Points, in no order, along strands that fork, close into loops and pass close to each other.
Points whose rows are less than 57.5 apart are linked; no others are. Some points are linked to none.
Zulub: [ 17  10   2   8  -2   1   4  28   5  -5  -9   6   8  12 -22  -7   0  22
  11 -24  16]
bebop: [-18  21  -2  21  -1  -6 -13 -16   4 -17  10  19   5 -10  23  16 -16  -6
  14 -15  28]
lokoz: [ 42 -13   8 -25   9  -6 -21   0  16  16   9  11  26 -10 -18  -6 -20   0
  -3 -15  28]
rudeg: [-41   1 -10   7   4  -5  10 -31  -7  -7   0 -22 -38 -30  22   0   0 -10
  -1  21  21]
sutag: [  3   6  -6 -15 -19  20 -16  14   7  41 -23  -7  -6  39 -20  18  -1   8
  24  -1  11]
Lafu: [ -2   3  -2   6  -5  -7  15  -5  26 -21   3 -12   8 -14  -1  16   3   2
 -42  18  23]
mok: [ 12 -13   8  52 -13  -9  27  10   5  -7  -5   8 -19   0 -18 -38  22  19
  -9  11  -4]
risi: [-10  -5   7   5 -15  -5  -6  29 -21  36 -15 -13   5  30   4 -15   9  24
  -1 -24  -6]
vinev: [-14 -13   2  29  -3 -12 -12   7  -1 -16   2  23  -2 -27  25   2 -18  10
 -21  11  46]
bet: [ -8 -25  -8  28  -2 -15  17  -1 -18  -6  11  30 -12 -26  17 -41   6  -2
   2  21 -25]
navab: [ -2  15  -3  -3  -7  25  15   9  18 -24   1  -4  -7  22 -18  26  14 -10
   3   8 -18]
Bigu: [  7  -9   3  22  -7 -14  24 -27  13   1  -2 -17   5   0   1  -1  31   0
 -22  17 -17]
lepe: [ 18 -22   6  11  -7 -15  -5  -8  -1  13  -2  13   9  -8   4 -17  -2   6
  -2  -9   9]
zak: [ 14  20  -6 -17  22  10 -17  31   9 -29   1  12   3  -9 -12  12 -17  13
  17  -2  29]
gatok: [ 25 -12  13  -3   3   8 -13 -33   3  25  11  20  -1 -10  -1  -9 -13 -15
  41  -6   8]
faral: [  2  12 -10 -30  -8  13 -22  32   9  15 -22 -10   7  34 -23  25 -10  10
   0   1   6]
nateg: [ 11  13  -5 -21  20  -9  11  -9   2 -28   8 -21  13 -15  -8   7  -1  -8
 -19  -8 -15]
gud: [ 15 -10   6  48 -22 -18  28  17  11  -5  -3  17   8   2  -9 -36   9  20
 -22  -8  16]
fav: [ -1 -21  -2  22  12 -12  29 -25  -4 -13  12   9 -14 -29  13 -24  15  -8
   1  21 -28]
vor: [  1 -13   5  33 -13 -16   9  36  -2  -3 -10  13   8  -3   0 -28  -2  31
 -34  -7  34]
dirim: [ 10 -24  -9  12   1 -29   4  -3 -28   0   9  26   4 -29   7 -50  -3   0
   5  -2 -28]
Seme: [ 19  -9   7 -40   2  18  -3  12  18   1  23   5  27  17  -3  11  -6 -21
 -31 -10  -3]
delu: [-12 -11   3  15  -3   6   4   2  17 -18  18  22   2  -7  22   7  -7  -7
 -15  10  24]
zes: [ -7   0  -7  19   4  -5  23  22  -7 -35  22  30  15  -2  15 -38   2 -13
  -5  -8 -32]
Lege: [  1  39 -10 -21  11 -12 -27   1   4   1  -9  -7  20  14  -5  24 -16   1
   6   0  16]
zanam: [-10  19   0  -1   9  25   4  40  -7  -2  -2  19  -8  19  -7   0 -10  17
  42 -22  18]
ral: [ -7  13 -11 -19  -4   8 -30  -3  -7  44 -21  -9 -11  30   0  21  -4   6
  31  13   4]
dutag: [  5  27  -7  -3  -3  15   6  10   4 -16 -21 -21 -14  25 -35  23  18   6
  16   4 -30]
nul: [ 19 -20   7  -2 -22  -5 -14   8   9  39 -16  -1  11   8 -10   0  -1  21
 -12   0  34]
runi: [  7  24   2  -4   0  16   5  40  10   4  -4  16  15  26 -16  10 -13  19
  23 -31  34]
Linib: [-11   2   1   5  -1  16  18  -6  39 -19  21   6   3  -8   6  20  -4 -17
 -26  22  29]
buk: [-15  10  -4 -39  13 -19  -8 -18 -11   6   6 -31  17 -11  10   2 -12 -16
 -26  -9  -3]
rem: [-28  23 -16   7  -3  11  18 -22  -1 -14  -9 -18 -31   9   2  28  10  -6
  25  13 -21]
satu: [-21  -1  -4  -7  -9  -8  10 -50  12  22  -6 -32 -25 -13  -5   2   5 -18
  -9  26  13]
Sefi: [ 12   0  13   1  -6  28  18  12   6  -8  17  14   8  31  -1 -14  11 -19
  11 -15 -26]
tudad: [-15 -16  -4  -1 -15   5 -12  25  -2  13 -10  -4  -4   6   9  14   6  14
 -33  19  15]
Mibi: [  0  -3   2  27   0   0  17  12 -11 -13   3  -3 -13  12  -6 -26  25   2
   4  -4 -44]
Kitab: [-15  -3   0   7  -6  -3  -5  34 -26  13  -4 -18  -3  34   8 -20  20  14
 -13 -19 -40]
gibom: [  9 -18   0   2  14  -4   1  24  -8 -23   3  12  -6 -17  -8 -22   0   9
  -6   2 -14]
kibo: [ -1  11   1   8 -12   7   3  14  13 -27  13  14  28  25  19   9   3 -11
 -14 -22   4]
Fona: [ 17 -16   4 -28  13  -5 -11  17  -2  -7  20  11  28  -4   8  -7 -13  -9
 -26 -17  -6]
feli: [-22  -8  -7  13   2 -10 -24 -15 -24  31 -16  -4 -25 -17  26   9   1  16
  18  22  11]
mose: [ 17 -13   1  16   7 -40  -8 -24 -19   3  -1  11  15 -26  15 -28  -5   7
   3 -10 -12]
tuka: [ 10  -4   7  47 -15   1  23  -9  13 -15  -9   6 -21   0 -17  -9  29  11
  11  12  -7]
kib: [-12 -12   1 -14   8  19  -9 -13   2  10  10  10 -28 -21   4  14 -10  -6
  15  22  11]
peb: [-19  11  -5 -10 -18 -15   4 -18  -7  23 -29 -44  -1  22  -2  18  11   0
 -10  16 -30]
vegiz: [ -9  -4  -2   7 -15 -20  -1   0  14   1 -12 -20  12 -13   4  16  -2  15
 -56  28  34]
Dol: [ -1  18  -1  11 -10 -14  -1  27  11 -38   2   2  35  13  10   7   2  11
 -32 -26   9]
kabez: [ 26  15   4  22   4 -25   3 -11 -12 -10 -23 -26   8  -4 -22 -14  25  20
   9  -7 -35]
Nagig: [ -6   5   4   9 -11  40  21  23  15  -8   9   2  -9  38  -6   0  26 -14
   8   4 -31]
Ses: [-27 -10  -3 -48  17   9  -8 -25   8  18  19 -13 -13 -21  -3   1 -16 -36
 -19  11  23]
zunol: [ -1   3 -11 -28   9   8 -17  26  -3   4 -16 -15  -5   2 -16  22  -6  12
 -10  16  -1]
zor: [-10  18   7  11  -1  -4   0 -34   5 -10  24  14  14  -3  22   9 -12 -25
   7 -23   7]
luku: [ 11 -19   4  -7 -19   4  -7  17  23  15  -3  -1  14   9  -6   8   3   8
 -37   6  23]
sak: [ 32  19   3   1  -2  -8  -4 -10  -4   4 -16 -12  17  12 -19  -1  13   5
  17 -17 -18]
dulob: [ -5  -8  -3   2   7  -9  -3 -22 -27  15  -9 -14 -10  -4  12  -1  16   1
  13   1 -38]
soder: [-50  18 -10  15 -14  -6   4 -33   6   4  -2 -12 -23 -10  21  18  -8 -11
  -1  16  33]
rin: [ -2  12   8   5 -10  -4 -13 -46  -6  25   9   4  11   9  18  13  -4 -23
  21 -16   1]
detad: [ 26 -10   6 -27 -16  12  -8   7  31  17   5  -1  22  23 -23  14  -4  -9
 -29   0  12]
kepu: [  7   8   3   3   5  18   4   9 -10   3  -2  18  -6  16  -5 -10  -2   2
  54 -21  -4]
tiv: [ 23 -12  15 -23   0  23   1  -3   6   8  19  15  18  15   0  -2  -2 -30
   4 -13 -18]
lisit: [  6  -3  -3 -14  11  -1  -1  25  -8 -23  19  41  21 -10   7 -27 -33  -5
  14 -27   4]
lotu: [-15   3  -5  -4 -14  -8  -4  10 -15  13 -15 -28  11  22  11   7  24   8
 -21  -1 -32]
lir: [-10  -6  -5 -17   2 -14  17 -44  -5  14   1 -39 -11 -10  11  -7  14 -18
 -10  12 -19]
lal: [ 34 -15   7 -17  20  -5 -11   6  15 -17  10  18  14 -36 -19  -9 -22   4
 -16   0  22]
mufa: [ -5  -7  -2  14   6 -13 -18 -21 -10  21 -19  -7 -21 -30   6   7  -5  19
   2  31  31]
lubis: [ -7   7  -3  32 -13  -2  10 -10 -12  -1 -15 -20 -19  19  -2   2  38  10
  10   2 -42]
fosov: [-19  16 -21 -16  25   1   5  -7 -14 -12 -20 -31 -39 -26  -8  18  -2   8
   9  32   4]
Dotin: [-17  -5  -9  -9   4   6 -27 -20 -21  42  -6  -5 -25   3  19  18  -1  -3
  33  14  -4]
zuki: [ -4   8   1 -18  24   5 -13   9 -23 -24  20  29  11  -8  21 -10 -26 -17
  29 -22 -18]
rezu: [ 18  15   1  -1   8  -6 -10  -1 -21   9  -9   5  13  16   6 -11   3  -1
  39 -26 -13]
mazo: [ -1 -18   1 -24  14   4  -9  59 -20  17  -3   2   3   6  -6 -21 -11  22
 -10 -19   4]
rikev: [ 20   8   5  35 -22   6  10 -11  16   2 -17  -1  -8  16 -23   5  21  14
  24  -3   6]
petip: [  0   6  -3 -30  -1 -13 -22  16   6   1  -1 -16  33   1   2  17 -15   4
 -38  -5  11]
Deta: [-11   2  13  -2   8  12   2 -19  13 -22  42  37  17 -10  24  -3 -24 -33
   1 -11  11]
Lele: [-11  16  -5 -12  -3  10  -5  12 -10 -15  10   2  18  27  22  17   0 -17
   1 -24 -20]
gebul: [-13   8 -11   7  13  -4  23 -25  -2 -28  -6 -26 -38 -37  -3   5   6   1
   6  26   8]
vila: [  1 -11   0 -20  23   4 -14  -4 -14   2  10   4 -10 -19   7   2  -8  -6
  15   3 -11]
zufaf: [ -2  22  -5  -8  -9  -1  -1 -10   3  11 -33 -29  -7  30 -25  27   8   4
   9  13 -28]
tatu: [ 21  -7   0 -20  35   1  10  -3 -13 -23   4  -7 -12 -30 -21  -7   5   1
  11   7 -37]
fubef: [ 16 -28   6 -26  29  14  -1  -3 -13   1  10  12 -17 -28 -13 -18  -7  -6
  21  15 -32]
Zil: [-17  15  -6 -10  -6  19  11 -16  11  -1   3 -11 -12  18  -1  29   1 -19
   5   9 -14]
fef: [ 10  -7   7  -7  -3   0  21  40  -5   7  18  20  34  28   0 -36  -8  -5
 -21 -41 -16]
Tugi: [ -6  -9   2  18  16   0  27 -28   1 -28   8   4 -30 -39   3  -3   6  -4
  13  24  -7]
foz: [-22  21 -17  -5  11   5  -3 -18  -5   2 -16 -18 -33  -6  -4  26  -1   3
  29  23  -6]
mafof: [ 16  11   3 -14  24   6  29 -19   6 -41  15 -13  -3 -19 -15   2   7 -17
   4   1 -26]
Tila: [ 19  -1   0 -15  28   4  -7  30   9 -40   5   8   5 -32 -19   4 -17  13
 -14   6  24]
rolu: [  7  -9   6  26 -16 -25  -2  12   5 -10 -16  -7  16 -11   3  -4  10  25
 -38   7  22]
vomev: [ -9 -29   2  15  -5  10  -5 -15   1  18   0   9 -31 -25   7  11  -1   3
  -2  36  27]
Vesef: [-10   5   0  26  -5   9  31  34  -8 -15  19  18  -8  16  -3 -46   4   2
   6  -7 -32]
vano: [-14 -18  -4  25 -11 -15  -7  32 -14 -10  -9  25   7  -8  28 -15 -15  22
 -22  -5  40]
pon: [-22  23  -8  32 -20   1  11 -14  -4 -10 -22 -15 -18  15   4  22  23  10
  18   7 -20]
nos: [ 42 -14   8 -10  -1  -2 -15  -8  15  40  -9   4  10   0 -25  -5  -5  14
  16  -1  32]
sukos: [ 16   1   8   8 -16  16  10  36  15   9 -18 -16 -15  21 -46   3  14  25
 -11   2  10]
Badu: [-18 -12  -5 -15  13   3  15 -31 -19   9   6 -22 -28 -11  16   0  14 -15
  14  12 -37]
gugi: [ 21  -2  13   9 -16   1 -17 -40  12  36   7  13  12   7   4   4  -8 -11
  24 -14  23]
mibig: [  9  11   1  23 -30   7   6   9  22  -1 -26 -16  -7  24 -34  13  23  18
  -6   8   3]
raru: [ -1   3  12   3  -8  -3 -23 -39  20  25  16  19  10 -12   2  12 -18 -19
   3  -5  41]
kez: [ -2  -5  -1  -2  14  -9  10  12  -6 -30  20  15  22  -5  24 -13  -5 -12
 -21 -13 -21]
toz: [ -9  -2  -2 -33  18  -4   6 -19   2  -8  18 -18  -2 -23   3   2  -8 -20
 -23   3   3]
lovu: [ -6  18   3  10   1   0 -21 -15  19  -5  10  21   5 -19   2  19 -22  -5
   5   1  57]
vibok: [-25  26  -5 -37   6 -29 -18  -5   0   6 -13 -36  28  -1   2  13 -22  -5
 -28   1  10]
tesut: [-13 -23  -1  -3  -9   6 -12  35 -13  21  -5   8  -4  12  12  -7  -4  14
  -7  -9  12]
pefil: [-14 -20  -4  11  -1 -10  -8  -4 -25  18 -15 -12 -22 -13  14   0  17  16
   4  18 -15]
Toduf: [  3  -5  10  -5   6  14  -9   1  11 -19  27  43  14 -14  14  -7 -35 -14
  19 -17  23]
suso: [ 28 -14  14 -23   5  16 -12 -19 -10  27  10  14   6   5   1 -10  -7 -26
  29 -16 -17]
Rom: [  3   8   2   3 -17  12   2  12 -10   7   1  -1  15  43   9  -1  16 -15
   2 -27 -31]

A piece is two or more points that can be reached from each other along the links. Count, over all rows, the pieces, the separate loops (a circle has one, a figure eight two, a Y none), the forks (points with three links) and the tips (points with one).
pieces => 4
loops => 4
forks => 13
tips => 13

A tip is a point with one link. Name the tips that can be reached along the links from each point below, in the order of the rows.
mibig => sukos
fubef => satu, Ses, zunol, petip
zanam => Zulub, kabez
